Each row is a point on a landscape with many valleys, with its height.
From any point a ball takes the steepest step (drop divided by distance) to one of its 2 nearest points. It stops when none of these is lower. Distance is the straight distance between rows; heights are no part of it.
k_418: [216 123 115 105 140  79 169 106 147 123 109 155 128  85 130 104 146 125
 148 150 115 122 100  85 125 155 117  65 138]  (h 235)
k_56: [155 128 146 109 139  49 115 149 108 134 173 156 164 114  82  63 153 133
 130 104 143  67 107  88  97 105 106  78 148]  (h 528)
k_898: [133 108 128 136 190 140 136 176 135 141 145 152  83 107 114 139 160 130
 123  81 119  89  98 128  77 149 101 110 128]  (h 183)
k_169: [ 92 177 149 136 108 103 127 111 170 120  87 132 151 162 124 145 158  76
  85 165 123  99  61 161 114 128  83 113 139]  (h 698)
k_750: [111 168 118 132 166 111 116 130 145  96  85 133 109 160 130 138 152 154
 128 145 102 119 109 165 184 122 138 161 137]  (h 385)
k_201: [184 107  99 116 134 128  98 126 125 101 181 133 140 134 191  89 120 174
 129 158 118 122 144 137 125 127 164  75 155]  (h 272)
k_605: [230 157  97 147 120 182 161 130  88 121 161 129 130 131 115 104 114 202
 141 106 152 179 158 164 126 169 140 160 126]  (h 529)
k_541: [ 85 111 119 152  88 133 171 122 123 124 126 105 132 186 177 137 117 118
 109 152 109 150 201 123 131  78  98 191 166]  (h 134)
k_941: [147  96 140 108  80 105 131 123 177 128  95 125  85 127 118 220 132 138
  91 116 115 111 169 188 158 163  95 167 175]  (h 246)
k_102: [ 76 121 150 148 146 147 120 122  80 151 126  90 141 163 156  87 117 111
 134 164 172  79 122 142 109  84 119  51  92]  (h 355)
k_808: [166 151 166 101  55 110 127 129 149 114  43 157 126 140 134 147 143 141
 130 128 104 138 108 126 160 165 144 150 189]  (h 326)
k_346: [ 34 160 148 176 127 194 149 154  70 110 100 150 117 147 109 115 106 129
 117 127 125 180 101 140  77 116 140 128  88]  (h 497)
k_963: [135 142 101 128 139 176 109 116  75  84 185 107 160 165 177 100 125 145
 104 133 154 111 123 171  96 113 115  84  61]  (h 334)
k_453: [ 96  87  98 108 159 137 100 129 180 149 182 112 145 116 134 100 115  95
 108 127 148 114 110  94 147  71 190 122 155]  (h 502)
k_396: [110 136 147 150 149 105 142 120 105 183 156  86 133 147 105 163 146 171
  88 106 132  90 162 167 130 101  94  35 175]  (h 386)
k_979: [ 86 135 149 147 200  73  77 124 131 162 171 137 122 104  83 111 121 127
 155  97 136  61 142 111 126  80  84 157 111]  (h 510)
k_374: [173 101 114 105 145 188 123 112 181 146 119 105 132 113 175 143 119  86
 195 143 155 166 119 114 145 147 118 131 129]  (h 507)
k_966: [106 160 133 127 120 137 117  70 110 118 101 132 159 116 133 104 116  66
 179 107 120 153 130  89 193  69 101 177  96]  (h 187)
k_880: [158 109 132 116  92 123  99 166 150  90 142 174 111 136 151 119 126 172
 123 132 119 163 132 140  90 171 157 174 165]  (h 662)
k_97: [107 146 108 158 146 168 173 117  71 135 168 112 160  93  98 127 135 125
  90  84 127 153 135 137 110 122 134  58 105]  (h 416)
k_421: [145 156 131 150 148 182 114 183 111 146 126  85 169 108 150 140 121 186
 165  92 124 132 168 125 172 138 187 189 143]  (h 262)
k_862: [113 124 192 137 131 137 122 179  94 142  65 122 114 125  66  86 103 136
 142 129 201 115 132 106 107 137 150 143 130]  (h 354)
k_298: [131 150 128 143 150 127 151  71 101 140  89 113 137  93 132 141 123  72
 186 102 102 157 151  46 184  75  95 110  95]  (h 220)
k_46: [228 101  96 111 122  98 127 106 135 115 175 144 154 100 169  80 149 149
 153 142 105 125 153  88 140 143 140  77 144]  (h 259)
k_481: [111 130 155 124 103 143 174 114  43 149 128  93  97 136  73 131 115 159
  95 100 164 142 159 180  87 136  85  83  96]  (h 418)
k_262: [ 87 119 142 135 108 100 149 102 151 179 104  91 106 157 130 187 119 120
 118 129 109 105 185 132 160  98 106 102 169]  (h 417)
k_904: [188 131 159 134 116  98 111 109 115 171 119 123 125 119 110 161 120 147
 174  91 180 139 143 113 131 151  72  99 141]  (h 565)
k_465: [117 119 113 103 112 139 119 114 161 129 144 144 165 133 185  83 128  71
 125 176 122 137  69  69  95 122 162  91 108]  (h 339)
k_435: [178 106 110 123 159 154 173 146 120 142 179 161  99  83  93 120 120 195
  91  80 135 172 143 136 146 157 159 123 164]  (h 478)
k_766: [122  78  99 107 114 129 159 105 129 129 122 105  95 104 126 137 102 156
  91 155 118 122 161 169 144 121 163 156 121]  (h 573)
k_65: [159 154 156 131 112 169 135 129 104 134  69  88 146 145 145 119 132 167
 153 128 136 143 146 126 204 102 172 124 186]  (h 218)
k_114: [216 143 117 132 150 167 136 141 132 117 137 121 123 143 154 112 124 180
 149 130 172 183 138 150 169 155 150 155 154]  (h 544)
k_785: [ 90 126 112 149 100 137 146 141 167 103  72 106 137 114 148 120 127  53
 145 184 121 104 117  89  89 149 134 173  80]  (h 400)
k_542: [165  79  95 126 130  88 121 109 112 133 146 107 131  95 136 113 104 123
 171 147 161 111 171 108  97 133 100 122  95]  (h 549)
k_825: [126 164 123  78 121  97  70 113 166 106 166 125 169 161 130 105 126  92
 133 139 169 144  75 133 129 122 105 161 127]  (h 323)
k_365: [131 121 133 152 175 152 148 178 190 153 112 142  84  99 116 192 143 123
 126 130  99 129 102 119  98 156 112 131 146]  (h 280)
k_567: [126  87 103 129 120 171 115 129  76 114 213 131 121 143 181  96 123 143
 112 132 137 101 148 144  74 131 129  51  86]  (h 322)
k_746: [ 68 174 155 126 133 133  62 132 111 155 173 119 172 157 131 108 138 141
  99  96 143  52 108 156 126 102 132  93 128]  (h 542)
k_126: [ 65 132  92 142 159 155 148  95  86 135 165 112 150 120 102 113 128 125
  67 122 104 107 126 183 124  90 127  71 100]  (h 432)
k_804: [114 101 112 108 136 173 122  87 132 136 131 107 112  99 128 152  99  98
 144 123 132 157 125 135 137 118 102 122 116]  (h 495)
k_121: [130 125 155 109  94 107 121 124  86 129 114 131 154  99  67 140 120 137
 136  50 106 127 187 107 210 121 156 164 149]  (h 373)
k_178: [ 75 157 171 177 101 137 163 140 128 164  82 113 131 132 108 188 136  85
 140 111 131 181 161 106 108 140 110  82 114]  (h 500)
k_871: [131 156 100 123 103  94 130 114 135  82  85 153 120 136 149 119 152 137
 107 155  66 107 142 154 139 132 142 159 125]  (h 365)
k_51: [137 121 140 123 104 118  81 140 150 130 156 137 147 155 207 122 124 143
 177 141 110 140 148  67 155 103 160 194 152]  (h 348)
k_448: [126  64 123 135 129 124 150 160 186 134 114  76  80 103 123 108  81 112
 100 189 171  91 143 111 145 103 159 172 130]  (h 536)
k_708: [151 131 120 115 150 154 155 101  52 155 170  83 110 119  90 136 115 172
 101  77 172 120 143 169 120 137 103  20  93]  (h 391)
k_907: [180 102  98  94 102  82 122  85 133  92 102 116 148 128 123 141 135 111
 114 142 167 105 153 180 162 132 107 150 142]  (h 562)
k_198: [161 146 126 135 142 140 114 169 136  98 105 100 130 176 139 101 116 154
 150 174 205 177 118 138 158 136 153 189 125]  (h 559)
k_759: [ 93 164 122  97 133  97  92 140 120 103 184 193 136 137 140  82 123 141
 116 120  61 131  52  75  95 148 135 141  88]  (h 318)
k_243: [115 174 109 109  92  82 101 118 119  67 173 185 180 150 159  85 138 138
 110 144  55 133  97  86 129 134 151 153 110]  (h 327)
k_17: [172  89 117 119 182 125 151 154 146 157 159  83 121 122 105 134 120 149
 131 132 194 101 137 136 132 132 101 151 136]  (h 511)
k_645: [121 125 153 133 114 130 117  88  92 159 153 143  94 103 129 154 124 191
 107  73  99 146 150 139 121 123 153  37 151]  (h 340)
k_554: [162 110 116  88 173 117 114 116 140 121 169  88 193 112  87 112 132 117
 110  98 177 119 125 163 191  93 141 123 157]  (h 200)
k_991: [136 137 156 119  70  89 135 111 183 127  54 153  85 124 134 146 140 112
 106 158  75  91 115  95 166 131 136 159 159]  (h 284)
k_827: [ 71 126 119 166 134 125 159 123  99 124 114 158 112 100 117 127 129 109
 128 114  79 139 130 113  91 118 150 118 108]  (h 527)
k_194: [130 141 100 135 147 153 157  94 139 158 127 100 151 110 123 179 136  67
 146 105 114 154 135 118 151 132 103  84 120]  (h 481)
k_230: [132  82 120 127 140  85 163 110 142  94 145 140 107 108  81 138 110 105
  96 135 125 156 149 116 164  74 123 183 147]  (h 273)
k_239: [ 88 164 159 154 101 105 123 140 137 114 118 142 168 183 143 113 148 117
 118 156 135 144 135 129 108 102 108 136 151]  (h 320)
k_627: [126 165 117 132 116 116  58 138 119  96 175 145 162 169 182 102 134 166
 154 148 100 137 131  94 118 115 141 164 114]  (h 335)
k_166: [201 146 117 139 129 240 147 123 124 148 129 125 117 123 157 121 118 152
 168 109 136 178 125 144 125 197 136  78 114]  (h 576)
k_146: [123 100  94 137  62 105 120 145 142 131 133 134 161 130 193 136 141 107
 133 167  72  82 168  86  72 157 146 141 121]  (h 375)
k_422: [143 117 123 128 128 160 124 118  94 124 105 133 138 124 152 121 142  76
 161 136 139 110  91 116  75 175 116  84  52]  (h 399)
k_378: [137 110 145 136 115  91 143 120 130 151  91 152  79 111 126 168 140 160
 122 115  87 116 144 126 108 147 137  67 153]  (h 290)
k_334: [138 115 128 107 144 142 105  90  96 170 186  85 107 112 124 159 111 188
 103  89 127  97 161 180 135 108 112  34 138]  (h 366)
k_430: [121  94 128 134  90 101  91 131 134 147 123 120 136 126 165 126 129 132
 156 141 112  90 181 106 128 125 153 178 152]  (h 362)
k_886: [ 85  92 133 128 130 129 140 125 126 111 113 132  82 141 113  76  84 150
 103 202 174 180 123 124 133  80 177 161 135]  (h 285)
k_274: [165 123 104  94 119  68 116 138 130 105 141 134 170  94 110  95 148 123
 116 105 106  90 146 107 141 143 165 143 152]  (h 412)
k_943: [139 168 150 167  75 125 154 128 119 153 121 156 124 124 136 213 166 118
 155  82  90 209 150  95 100 191 107 108 121]  (h 593)
k_64: [108 182 212 165  65 114 150 106  95 164 117 140 131 145 115 204 147  94
 146  96 117 169 143 104 108 165  66  77 104]  (h 548)
k_412: [ 93 160 155 131 116 113 104 186 122 102  75 165 126 153  74 106 142 136
 127 127 130  93 106 145  85 169 138 176 109]  (h 371)
k_224: [154 184 126 172 140 165 175 131  62 125 146 107 183 119  83 142 154 135
 123  79 142 148 135 148 123 149 104 105  93]  (h 439)
k_971: [202 126 108 135 173 163 146 131  85 108 178 145 101 111 110 101 116 201
 107  93 163 144 126 172 119 137 115 115 114]  (h 509)
k_528: [ 79 182 124 145 156 139 102 167 110  92 171 185 125 177 154 118 159 132
 107 135  58 143  45 111 100 139 145 114  75]  (h 306)
k_796: [149 114 126 108 105 119 152 120 138 135  78 122 110  87 102 139 132 134
  98 120 100 113 127 119 148 151 200  93 175]  (h 238)
k_253: [121  99  86 105 175 157  76 147 179 149 187 117 141 133 176 107 123 130
 127 133 128 103 110 121 126 139 191 112 133]  (h 494)
k_552: [161 126 142 135  75 126 132 118 102 129 130 168 110 108 118 151 124 137
 144  72 107 187 144  94  84 204 147 113 117]  (h 624)
k_397: [145 119  87  93 130 108 140  80 161 120 101 109 141 110  98 147 147  80
  81 118 126  94 118 184 166 121 123 123 131]  (h 570)
k_498: [154 134 125 139 147 155  97 160 126 129 158 134 156  89 149 140 136 146
 175  72 100 151 139  67 163 134 181 182 143]  (h 197)
k_173: [180 171 131  98 129 129  86  92  99  98 117 137 141 133 138 133 140 176
 143 108 136 119  95 192 166 146 112 120 123]  (h 89)
k_736: [150 156 110 116  94  87 116 142 121  57 158 180 141 185 158 108 142 132
 130 170 114 153  98 142  66 179  75 167  94]  (h 678)
k_423: [148  87 124  97 162 108  96 144 200 126 197 176  88 101 133 139 136 142
 117 116  98 117  98 128 127 152 142 159 149]  (h 462)
k_496: [134 148 138 147 170  91 131 146  99 126  78 132 103 128  98 126 143 185
 126 136 114  68 147 183 156 117 129 132 137]  (h 374)
k_119: [141 166 122 120 113 128 101 129 114  94 136 158 172  99 141 122 150 111
 193  90  67 140 128  71 153 127 135 211 118]  (h 139)
k_504: [140 148  90 130 137  74 155 135 121  55 119 159 174 130 115  74 156  86
 114 162 142 144  99 105 105 126 115 152 100]  (h 271)
k_384: [ 96 101 151 173 127 110 130 169 113 163 124 133 144 111 137 110 138  95
 157 144 113  82 134  55  63 140 132  91  89]  (h 369)
k_28: [128 122 115 140 111 161 152 100 126 102 105 117 117 181 202 126 116  96
 155 165 102 197 162 103 154  82 111 184 142]  (h 161)
k_624: [153  75  85 128 146  77 114 134 147 127 195 145 135 103 137 100 127 137
  92 139  95  83 159 117 132 107 162 136 153]  (h 421)
k_696: [152 105 114 109 159  83 141 119 156 102 179 128 139 125  81 105 121 129
  87 117 159 151 122 154 152  95 134 146 162]  (h 229)
k_232: [104  83 105 107  65  98 126 112 143 106 141 129 145 159 116 109 118 122
  60 134 125 129 161 155 110 117 145 147 166]  (h 592)
k_478: [172 142 113 151 100 110 143 165 100  68 161 173 130 164 144  98 151 174
 115 132 122 167 144 153  56 172 111 153 138]  (h 672)
k_67: [177 133 140 125 155 167 131 124 136 112 142 130 116 163 153 113 152 125
 162 143 159 120  84 165 118 173  82  77 115]  (h 384)
k_240: [ 85 136 162 150  96 156 148 158  94 169 125  75 151 179 126 155 122 136
  91 132 140 110 178 182 105 132 111  96 156]  (h 392)
k_743: [120 159 143 144 183 165 153 124 119 117  87 136  93 131 130 119 124 137
 139 162 137 177  86 130 166  77 142 109 141]  (h 171)
k_147: [ 62 178 134 176 160 200  92 133 128 150 169 106 174 131 184 159 137 128
 156 118  66  91 131 145 144  93 128 122  97]  (h 564)
k_633: [125  94  99 100 109  89 114  65 125 153 140  87 146  99  94 133 121 112
  78 102 137  94 162 182 156 111 120  77 128]  (h 578)
k_563: [ 74 129 101 148 143 141 180 117 138 144 138  86 165 125 107 168 143  63
  94  75  95 143 156 126 159  98 111  98 140]  (h 467)
k_125: [ 77 138 165 159 139 127 121 166 116 164 102  77 154 176 116 102 123 125
 115 154 181  77 147 158 112  94 118  99 145]  (h 370)
k_387: [179 121 171 110 124 123 141 129 195 156  99 125  85 123 115 207 139 116
 150 115 137 150 112 112 163 150  98 132 179]  (h 43)
k_432: [ 92  95 109 116 105  97 120 119 128 102 128 138 105 141 100 107 103 134
  76 149 137 110 157 168 112 115 136 200 108]  (h 584)
k_531: [163 120  87 140 140 132 164 111 143 111 103 125 118 130 195 137 141 109
 169 176 109 143 143 103 129 102 108 154 114]  (h 185)
k_561: [128  91 104 162 149 126 177 155 152 141 141 110  94  94 121 125 118  95
 118 160 141 139 155  76  75 130 124 125 132]  (h 522)
k_954: [164  58 110 160 153  93 141 137 145 149 176 140 101 115 166 122 116 118
 172 164 143 123 168  84  73 143  81 127 128]  (h 540)
k_741: [170  90 100  97 197 142 100 157 129 122 198 108 114 140 135 100 118 158
 153 121 197 109 119 154 120 135 114 145  85]  (h 496)
k_286: [148 147 136  71 137  90 116  88 149 114 107 148 110 131 163  87 124 113
 159 189 128 106  38 123 134 144  90 111  82]  (h 356)
k_499: [112 146 147 162 168 126 172 149 141 150  84 142  84 100  82 188 134 158
 112 110 102 142 130 143 133 130 128 146 161]  (h 389)
k_631: [ 62 107  70 107 136 150 169  89 141 122 138 102 148 105  87 134 115  59
  65 117 111 144 147 143 146  81 126 124 123]  (h 454)
k_159: [148 165 120 158 134 185 175  78  99 109  88 131 122 131 149 151 129 140
 130 132 109 186 116 150 176 102 104 101 132]  (h 108)
k_37: [146 166 124 124 144 180 169 117 106 114  77 105 120 140 146 151 135 155
 119 124 114 171 145 188 206 103 148 155 162]  (h 167)
k_812: [170 125  91  97 106 101 100 128 158  57 162 119 152 171 126  98 115 102
 119 163 185 176 122 149 126 131 113 185 132]  (h 307)
k_725: [190 117 175 117 158  98 106 120 144 153 123 135 118 112 120 137 124 122
 180 132 200 146 108 118 156 124  85 151 149]  (h 543)
k_543: [150 143 133 130 130  40 146 131 131  98 147 179 140 113  88 102 149 122
 125 119 121 153 124  72 130  95 107 139 192]  (h 216)
k_171: [103  67 107 101 162 114 122 121 128 165 152  88 123  98 117  93  91 128
 115 141 160  96 140 110 130  92 173  95 133]  (h 512)
k_6: [133 169 133 128 173 185  88 147 110 146 100  94 147 121 147 156 123 173
 158 100 110  98 108 165 158 157 175 141 124]  (h 310)
k_747: [169 137 148  82 165 131 101 101 148 104 100 156  66 159 160  99 142 152
 163 175 155 121  59 174 145 141  90  78 106]  (h 368)
k_213: [168 121 120 104 152 119  86  88 139 118 158 134 112 125 161 145 110 169
 141 133 133 114 132 176 177 114 115 149 126]  (h 127)
k_872: [121 126 149 100 102  87 102 153 147 134 122 167 130 146 132 112 143 141
 105 139 103  77  91 111  85 150 152 112 155]  (h 309)
k_997: [113  80 118 105  97 142 101 128 173 143 146 151 116 116 178  99 109 115
 120 170 113 119 114  68  75 131 185 100 137]  (h 328)
k_913: [130 127 115 142 143 173 186 142  93 143 141 123 126  87  97 134 124 161
  86  87  99 199 152 122 120 136 161  72 155]  (h 441)
k_429: [142  84 114 118 104 131 215 169 108 170 138  58  95  97  86 127 141 188
  96 166 122 154 202 140 142  93 143 178 137]  (h 617)
k_802: [ 82 135 169 132 150 146 126 208 136 136  85 126  92 136  65 112 113 134
 125 108 176  75 106 145  92 148 150 185 110]  (h 411)
k_127: [137  99 144 132  97  98 137 134 105 108 139 127 130 105  73 124 100 134
 127 108 162 168 175 117 148 113 118 199 158]  (h 325)
k_356: [107  70 127 130 103 148 114 132 137 137 124 141  98 127 161  76  83 130
 133 191 163 162 133  91  91  96 182 132 135]  (h 311)
k_59: [107  94 119 116  91 124 171 166  90 142 139  92 139 121  86 105 130 179
  82 126 116 130 219 150 168 106 169 178 153]  (h 607)
k_727: [151 160 147 135 174 215 135 161 103 123  99 155  79 151 164 125 151 143
 166 117 158 126  61 160 109 167 127  68  79]  (h 409)
k_109: [ 80 115 129 129 116 171 120 157 140 178 100 111 124 131 115 166 118 123
  95 113  96 103 133 145  94 159 176  91 137]  (h 239)
k_184: [120 159 178 128 135 145 118 140 150 131  74  97 135 184 141 116 126 123
 152 148 169 160 133 121 199  69 142 162 184]  (h 256)
k_899: [123 125 146 142 119  58 151 114 137 176 118  87 136 156 101 167 145 125
 113  96 124  81 200 148 179 101 120  53 205]  (h 401)
k_507: [114 112 141 122 135 115  96 112 126 176  84 132 106  61  94 160 124 106
 192  94 105 108 124  89 146 156 139 142  83]  (h 301)
k_778: [ 84 204 185 173 146 183 103 146  84 133 142 120 159 142 129 185 159 130
 147  97  88  86 103 135 119 119 112 115  94]  (h 577)
k_525: [136 152 107 104 114  55 129 117 164  86 124 161 135 171 179 121 131 103
 138 212  97 120  77 109 103 153  54 165  96]  (h 681)
k_795: [153 147 147  74 110 115 107 129 142 122 121 151 160 135 173  83 113 115
 161 155 118 102  34  77 120 167 132  86 110]  (h 347)
k_791: [147 172 123 148 133  91 133 139  95  98 143 158 175 105 112  79 150 134
 157 108 107 141 150  56 154  98 125 163 147]  (h 178)
k_446: [101 146 134 155 124 136 198 120  94 164 103  97 107 129  75 169 118 115
 113  98 138 188 161 139 107 155  90  95 100]  (h 457)
k_955: [119 155 172 118  92 130 131 173 143 120  76 152 137 133 116 133 153 136
 126 143 109 125  83 109  99 165 153 145 158]  (h 336)
k_877: [142 139 141 150 200  82 146 171 124  99 103 156  64 123  68 131 144 191
 110 129 145 107 111 176 130 135 115 176 128]  (h 324)
k_81: [149 164 111 180 117  99 166 119  82  86 102 147 152 147 160 124 163 139
 126 151  82 125 157 149 120 132  87 134 123]  (h 351)
k_329: [ 78  90 130 138 108 122 108 153 150 155 139 133 151 111 124  96 120  72
 143 123 122 119 117  30  88 116 169 106 132]  (h 345)
k_16: [ 92 178 139 192 115 197 155 150  84 114 136 129 165 146 111 141 131 113
 120 102 118 174 140 144  98 136 114 141 109]  (h 468)
k_731: [140 126 103 134 193 109 126 199 149 106 142 147  69 133  96 136 157 161
 111 110 127  70  98 164  90 168 119 179 100]  (h 252)
k_915: [ 93  77  98 154 185 111 171 158 166 182 177  87 106 101 108 163 120 125
 116 147 130 130 173  98 109  96  95 143 148]  (h 501)
k_285: [ 93  92 103 112  97 142 120 103 144 160 104 120 117  95 138 167 131 131
 105  98  82 103 157 125 151 163 202 117 143]  (h 198)
k_917: [ 92 151 135 121 141 186  87  62  96 155 123 100 128  95 111 151  91 125
 155  77 147 145 109 144 161  97 100 110  87]  (h 508)
k_123: [ 31 146 128 173 104 168 129 119 117 127 118 178 104 142 136 134 127 118
  91 142  82 144 109 153  81 118 146 122 103]  (h 513)
k_360: [ 95 134 163 128 140 160 136 128 109 119  52 141  72 143 119 111  91 160
 107 163 151 162  95 156 141 106 176 128 136]  (h 234)
k_983: [127 149  71 118 110  98 114 151 148  34 114 120 163 154 107  88 129  95
 127 172 143 158 129 128 106 139 135 214  86]  (h 287)
k_476: [126 166 121 103 111  68 153 139 151  68 127 179 164 119  87  92 157  91
  96 125 102 154  82  76 128 124 129 173 140]  (h 250)
k_167: [ 82 111 127 139 152 117 133 136 177 151 110 133  97  98 101 156 130 116
 106 119  90  89 131 119 157 102 151 157 165]  (h 455)
k_425: [110 137 105 102 136 156 110 151 103 105 107 123 174 120 106 107 145  76
 143 112 121  91  88 133  91 171 160 139  76]  (h 410)
k_882: [125 149 129 131 138 140 108 143  83 108 155 106 145 208 185  96 137 114
 133 160 186  83  93 152  97 119 109  68  77]  (h 344)
k_667: [198  98  97 111 107  85 119  75  95 121 143  95 159  98 106 124 127 125
 152 104 168 113 182 137 142 149  85 145 107]  (h 555)
k_824: [ 94 121 101 137  61 129 148 131 162 139  92 135 145 128 166 153 154  51
 135 154  61 116 149  71  87 152 140 167 117]  (h 388)
k_92: [102 115 140 140 180  67  97 165 117 147 166 142 144 107  58  75 135 119
 144 102 158  73 117  86 109 106 134 117 116]  (h 521)
k_612: [136  55  96 110 115 140 125 143 134 125 173 148 101 142 166 112 135 132
 116 138 128  90 142 137  59 177 130  85 124]  (h 308)
k_999: [ 92 116 118 162 191 136 199 150 139 150 122  99 115 116  93 136 125 121
 111 137 119 156 167  98 158  59 115 157 154]  (h 473)
k_538: [172 131 113 153 147 207 179 113 101 187 140 110 105 114 127 143 107 117
 177 119 167 190 135 120 105 188  97  80  77]  (h 554)
k_986: [ 24 173 173 172 145 163  68 114 115 166 156 126 139 166 158 155 130 145
 117 133 108  80 131 155 129  70 117  99 111]  (h 552)
k_78: [129 131 142 116 143 106  94 121 105 145 170 115 160 127  97 106 140 134
 111  85 160  91 122 154 110 111 110  79 140]  (h 535)
k_665: [127 161 146 180 163 181 162 129  86 150  99 137  92 111 146 172 138 136
 155 110 116 143  94 140 114 155 112  84  89]  (h 387)
k_990: [155  98 148  99 161 105 105 121 143 127 143 103 128 132  81 119 105 117
 160 133 227 136 107 167 155 115  83 168 120]  (h 526)
k_792: [164  85 133 136  97 100 142 133 153 131 107 109  80 146 150 169 116 166
 125 168 155 105 181 182 123 140 101 173 153]  (h 156)
k_782: [ 92 150 119 125 148 117  91 161 148 113 150 141 149 170 149 124 156 136
  99 132 101  95  82 141  97 144 143 125 117]  (h 289)
k_516: [127 123 155 114 139 112 104 128 130 179  91 113 106 108  81 173 131  91
 177  85 150  74  95 112  96 175  82 116  94]  (h 342)
k_578: [147 168 141 130 115  64 165 137 189  99 100 145 117 154 126 154 147  84
 103 181 111  99  76 123 108 137  59 140 130]  (h 689)
k_464: [150  77 119 136 127 136 117 142 136 138 179 136 118 142 182 108 147 170
  95 143 113  84 151 144 101 141 166  35 169]  (h 288)
k_787: [ 70 126 144 149 113 135 179 146 142 165  81 103 111 145 109 146 131  97
 129 122  93 141 189  76 167  76 127 125 168]  (h 443)
k_369: [129 119  90  63 106 155  90 106 150 118 112 133 148 102 129 132 121  78
 106 115 112 105  74 165 131 174 162 147  93]  (h 420)
k_681: [ 75 176 175 144 118 118 113 161 138 115  80 150 135 183 120  93 116 156
 129 152 165 155 114 109 138  92 153 134 181]  (h 295)
k_509: [ 89 131 117 155 166 111 133  97 102 152 106 120 117  59 100 146 139  87
 185  93  99 131 153  66 142 123 113 127  59]  (h 261)
k_120: [153 126 136 130 154 184 108 143 146 131 124 127 124 139 194 111 112 134
 203 163 153 164 110  97 111 148 128 147 113]  (h 516)
k_434: [130 112 123 107  83 106 125 140 117 128 114 119 164  93 104 112 140 129
 122  73  96 122 201  72 154 148 199 133 149]  (h 397)
k_217: [103 174 119  75 138  76  79  97 151 114 165 139 189 165 100  72 141  99
  87 123 140  89  44 129 146 127  97 113 103]  (h 337)
k_617: [132 200 133 129 122 175 101  98 104 101 111 125 165 149 151 150 128 131
 140 108 100 141  90 184 151 141 113 109  98]  (h 56)
k_845: [125 100 121  92  67 151 134  75 135  94 134 152 147 136 147 111  91  83
 116 132 150 230 106 111 107 118 127  91 150]  (h 376)
k_989: [188 138 108 114 102 102 167  98 151 108  88 155 136 128 171 133 153 103
 140 173  93 136 112 104 125 150  86 105 131]  (h 209)
k_730: [114 138 157 123  45 130  88  90 109 135 148 152 142 122 144 142 113 128
 144  80  87 158 155  92 134 114 130 120 160]  (h 395)
k_716: [ 77  82 129 115  71 105 117 134 116 132 169 140 141 140  96 119 109 140
  72  94 109 124 209 136 158 104 166 188 170]  (h 599)
k_590: [ 79 116 157 137 168 105  90 126 154 182 150 134 114  94  91 160 125 124
 146  99 125  96 123 108 170  70 118 164 152]  (h 487)
k_455: [153  72 103 125 127  88 125 129 206 115 180 159  75  90 135 134 114 135
  66 153  94  94 131 139 131 115 153 173 130]  (h 438)
k_136: [141 116 127 120  80 132 136 110 132 102 132 144 145 132 127 117 111 119
 127 115 170 197 139 113 130 111 116 155 167]  (h 358)
k_580: [161 136  95 104 195 129  96 106 132 126 189  87 136 117 119 117 117 160
 131 110 174 122 123 166 208  82 126 151 114]  (h 169)
k_362: [100 163 121 156 164 184 142 160 106 146  67 114 138 124 132 151 137 123
 149 123 110 115 103 155 126 151 140 136 106]  (h 341)
k_698: [160 112 175 107  92 113 134 137 176 139  71 119  90 120  72 212 124 134
 141 103 149 122 130 152 160 161 113 177 145]  (h 213)
k_260: [122 171 143 124 117 156 110  83 132 110  94 119 145 155 134 158 122 103
 143 121 162 175  88 182 163 125  73 155 133]  (h 101)
k_341: [106 102 121 132  93 128 145 147 139 125 108  76 130 175 171 141 115 141
 128 192 146 102 191 158 118 125 106 174 153]  (h 102)
k_267: [105 175 140 109 129 144  82  85 115 110 113 134 144 116 105 132 109  82
 172 105 161 173  80 130 159  98  66 195  87]  (h 150)
k_44: [ 80 142  67 123 163 121 128  94 132  98 179 117 175 136 119  96 129 104
  81 128 119 123 132 166 155  84 135 140 117]  (h 442)
k_15: [148 119 150 127  90 177 121 160  98 109 126 175 100 135 139 129 122 167
 133  88 131 161 119 158  67 194 129 126 142]  (h 647)
k_4: [148  60 122 106 136 118 171 143 165 121 123  85  70 107 123 121  83 162
 102 203 155 120 138 164 178  93 148 162  91]  (h 556)
k_711: [161 192 134 168 104 120 146 143 112 100 112 139 179 194 184 141 170 143
 127 163 128 141 131 142 148 116 100 120 154]  (h 338)
k_176: [141 125 173 133 122 152 150 133 103 147  35 128  81  95  82 106 104 139
 140 149 189 156 106 117 124 135 151 112 146]  (h 299)
k_236: [150 123 161 117  99 120 137 120 210 134  82 129  85 107 108 174 122  79
  92 138 129 137 102 111 141 133 138 130 180]  (h 201)
k_459: [162 100 113 106 184 144  66 154 162 119 214 156 110 126 158 123 124 163
 157 114 139 130 107 130 122 154 135 148 120]  (h 482)
k_884: [127 142 170 126  71 115 117  65  99 134 130 159 104 100 126 144 106 155
 147  84 118 183 139  90 135 107 128  46 133]  (h 372)
k_376: [113 114 147 113  93 124  99 136  97 153 138 145 141 128 137 122 141  89
 150 121 122  85  81  80  65 158 119  75  90]  (h 390)
k_948: [162 113 144 156 139 177 118 112 106 147 143 133 101 113 153 118 100 136
 193 120 161 158 129  98  91 138  98 107  90]  (h 530)
k_522: [114 118 102  81 100 127 105  52 154 103  81 151 103 103 143 125 106  97
 108 162 115 132  91 165 148 137 153 146  95]  (h 430)
k_658: [104 139 137 135 107 160 119 156 124 135 112 125 160 158 167 148 157 129
  98 145  77  90 106 176 101 162 168  96 130]  (h 270)
k_314: [127  63 136 118 138 126 117 141 165 172 108  78 104  89 141 117  94 107
 147 166 164  88 132  80 127 124 174 116 120]  (h 520)

Where does a ball stop that starts at each point below?
k_146 => k_285
k_778 => k_898
k_667 => k_334
k_232 => k_617
k_369 => k_159
k_578 => k_334
k_240 => k_341
k_538 => k_97
k_727 => k_159
k_147 => k_898
k_166 => k_97
k_429 => k_617
k_990 => k_617
